Each scene shows the same named points in several views. A view is turned or mirrored, and shifted as a whole, has a little noise and may leave points out.
In the rows, 128 means zero.

Scene 1
View 1
j_744: [124  98  98 172 145 106  55 152 156 132 111 104 162 110 110 130 151 130
 107 107 158 109 113 126 156  87  87 148  99 155  93]
j_992: [124  92 107 161 139 100  74 125 151 143 111 107 162 117 118 125 135 136
 128 123 151 127 113 135 158  97  97 142 105 141 108]
j_940: [ 96 101 111 144 137 126  66 146 150 115 130  93 167 109 129 120 135 111
 125 141 153 137 122 137 146  99  92  96  94 137 106]
j_556: [124 120 117 147 128 110  85 143 153 119 126 103 161 129 130 130 121 123
 138 119 148 160 137 123 140 105  98 124  92 152 117]
j_90: [112  96 111 135 133 100  76 129 166 126 114  95 148 110 159 110 138 134
 131 151 143 132 141 125 132 124 108 112 110 133 105]
j_261: [116 144 125 153 130 101  74 150 192 118 129  86 164 120 147 131 113 123
 142 125 151 175 146 101 122 122 101 140  82 150 102]
j_726: [136  97 126 135 122  97 119  97 135 145 117 118 156 141 134 126 108 143
 166 129 137 169 135 142 151 108 114 127 108 137 144]
j_783: [124 102  99 140 131 123  76 161 127 104 123 109 147 122 126 119 148 119
 113 116 146 126 143 131 144  98  94  97  98 163 117]
j_109: [131 108  98 135 131 109  77 162 149 102 115 102 137 121 149 114 150 128
 115 125 142 125 155 118 126 115 101 107 101 163 108]
j_389: [128 119 129 134 119  98 111 116 157 130 124 106 156 137 147 124 103 137
 165 133 137 185 148 125 133 121 114 123 100 141 134]
j_358: [129 122 111 149 128 108  82 153 153 115 122 102 155 127 130 127 128 127
 129 112 147 150 143 116 136 104  98 128  92 161 113]
j_430: [110 104 109 132 133 119  77 149 149 107 125  98 150 115 145 113 137 118
 127 140 143 140 143 130 133 113 100  92  99 146 111]
j_228: [126  84 107 119 128 105  97 125 139 117 113 108 134 120 161 106 141 139
 135 150 134 130 153 138 133 123 116  90 118 139 122]
j_482: [118  82  99 138 137 109  73 140 142 119 111 104 147 110 139 110 150 129
 117 139 145 110 135 138 145 108 102 103 113 142 107]
View 2
j_783: [160  99 138 147 117 120 139 120 105 149 102 104 133 114 113 142 155 114
 106 125 138  91 149 130 113 124  93 106 105 143 120]
j_556: [148 113 125 141 122 119 154 102 108 146 134  99 155 104 111 139 148 114
 121 101 143 109 135 136 102 139 112 130 118 131 111]
j_228: [156 116 147 126 137 121 115 120 131 135 105  90 136 101 130 115 177 109
 129 125 106 101 133 140 144 140 109 121 112 123 131]
j_389: [153 116 135 123 137 113 154  88 125 130 149  77 172  91 113 118 160 106
 139  91 127 122 128 150 121 164 130 146 128 117 121]
j_726: [154 113 132 134 143 120 158  87 118 117 131  85 181 107 101 104 174 122
 117 109 135  87  98 155 124 168 134 149 119 120 129]
j_940: [142 111 121 124 114 116 140 139 103 129 119 116 133  97 116 141 142 133
 101 110 126  96 131 128 104 124 113 107 118 119 106]
j_482: [143 124 129 141 127 127 121 130 114 142  94 107 126 109 127 129 164 123
 110 133 122  90 127 132 125 123 104 114 103 133 121]
j_992: [129 135 110 154 133 131 144 113 103 141 109 107 150 118 113 129 154 134
 106 123 142  85  97 137 102 132 119 134 104 132 116]
j_744: [125 134 106 165 124 135 138 124  94 152  98 120 133 126 114 143 148 134
  99 133 149  84 107 126  94 114 102 121  95 145 113]
j_109: [149 119 137 148 123 123 126 117 116 161 106  98 124 108 128 144 154 101
 128 121 126 113 156 128 117 122  88 117 104 142 119]
j_358: [147 119 126 148 120 120 150 101 106 155 129  99 147 109 115 142 147 107
 124 105 144 113 141 133 101 133 103 129 112 139 114]
j_90: [135 137 132 127 135 125 119 121 127 135 117  95 135  96 133 121 164 114
 133 115 109 113 124 137 129 137 116 132 112 121 121]
j_261: [128 136 115 134 122 118 152 102 112 156 158  99 149  93 123 151 128 105
 144  79 138 144 142 131  90 136 118 141 124 126 100]
j_430: [150 111 136 125 119 115 131 129 114 139 118 104 129  95 124 137 152 114
 118 111 120 107 147 131 118 128 106 109 117 126 114]
View 3
j_482: [142 145 139 129 135 134 145 117 139 130 126 128 129 123 133 138  90 141
 102 132 132 126 119 132 116 109 146 126 151 153 120]
j_228: [132 170 135 133 136 136 138 126 136 108 146 117 123 108 122 137 101 128
 103 144 116 100 119 123 115  93 139 121 142 155 120]
j_992: [127 123 130 136 133 129 132 115 144 148 115 138 117 112 143 128 106 135
 132 114 117 150 143 138 139 125 160 122 153 148 124]
j_430: [135 154 140 139 124 133 144 121 151 146 128 111 138 115 104 145  96 139
 116 126 130 106 114 127 114 110 137 129 143 136 117]
j_261: [135 147 149 165 114 112 148 127 162 176 141 119 130  91  78 122 131 122
 166 115 111 106 138 130 133 138 145 150 137 118 114]
j_358: [123 139 153 130 123 128 144 113 150 158 134 123 131 107  97 132 103 131
 146 119 114 120 139 141 132 113 146 135 143 121 112]
j_744: [139 111 145 124 131 132 148 106 143 157 111 146 126 125 139 132  88 145
 123 114 134 162 138 150 130 130 161 132 157 142 117]
j_783: [124 140 152 110 128 141 144 108 146 146 123 118 139 124 109 145  77 147
 115 123 129 122 124 142 119 100 141 125 145 129 113]
j_726: [ 94 153 116 136 137 131 108 127 143 121 132 114 103  87 128 131 125 115
 141 117  84 106 153 120 151  90 144 101 139 142 135]
j_389: [104 163 128 153 126 122 122 132 153 137 144 107 115  83  98 127 134 109
 154 119  89  89 145 118 144 100 139 119 132 130 129]
j_940: [136 139 128 145 121 135 137 124 158 160 105 107 139 120 115 152  96 144
 114 110 136 119 117 125 115 122 141 128 145 135 123]
j_109: [133 150 158 116 131 133 152 110 139 135 143 127 135 117 108 133  87 138
 118 138 125 116 125 142 119 104 144 134 144 137 110]
View 4
j_228: [143 126 138 108 160 139 138  92 113 153 112 141 127 135 100 148  98 112
 148 143 126 111 134 133 121 140 114 138 132 132 122]
j_389: [114 121 151 104 140 141 146 118 147 123 144 136 116 133 108 127 100 128
 132 169 137 102  98 131 149 173 131 116 114 119 132]
j_556: [ 96 128 119 115 139 126 128 133 135 131 134 145 109 135 111 147 113 116
 129 169 124 120 118 140 148 146 143 126 136 129 135]
j_109: [109 124  99 110 144 124 123 115 112 164 115 148 118 136  98 166 102 113
 142 152 123 123 132 144 134 137 127 158 154 145 131]
j_992: [116 144 138 125 147 125 114 131 130 129  97 141  92 152 128 157 127 114
 141 174  93 115 129 147 144 124 145 126 153 112 123]
j_430: [114 123 111 118 159 133 130 117 128 147 124 150 124 127 107 156 115 106
 132 150 136 129 141 140 128 130 126 133 146 145 124]
j_744: [108 147 112 130 143 116 102 139 121 141  88 148  91 153 124 172 131 108
 139 173  86 126 141 153 140 108 149 141 172 123 125]
j_482: [130 134 123 122 160 130 121 108 115 152 100 144 114 140 110 162 117 104
 144 152 110 123 147 141 122 119 126 141 154 133 121]
j_783: [ 99 138 102 122 148 117 119 128 102 146 126 149 121 134 104 162 111  96
 146 148 111 129 142 141 125 125 134 145 147 134 136]
j_940: [103 134 110 129 160 129 123 134 135 128 132 151 120 127 114 151 131  96
 124 154 129 137 147 140 128 121 135 118 145 142 130]
j_90: [141 120 139 110 158 145 136  98 139 151 104 142 113 140 108 151 108 122
 132 160 131 113 130 142 135 141 121 135 145 137 115]
j_358: [ 99 129 118 116 140 124 125 134 136 138 125 146 107 137 110 152 111 120
 131 170 121 121 117 143 149 146 142 132 144 132 134]

Which points are out of place in each view (at most two, in the order of its rows)? Write - if all are in place.
view 1 => j_744, j_90
view 2 => j_726
view 3 => j_109
view 4 => j_940, j_358
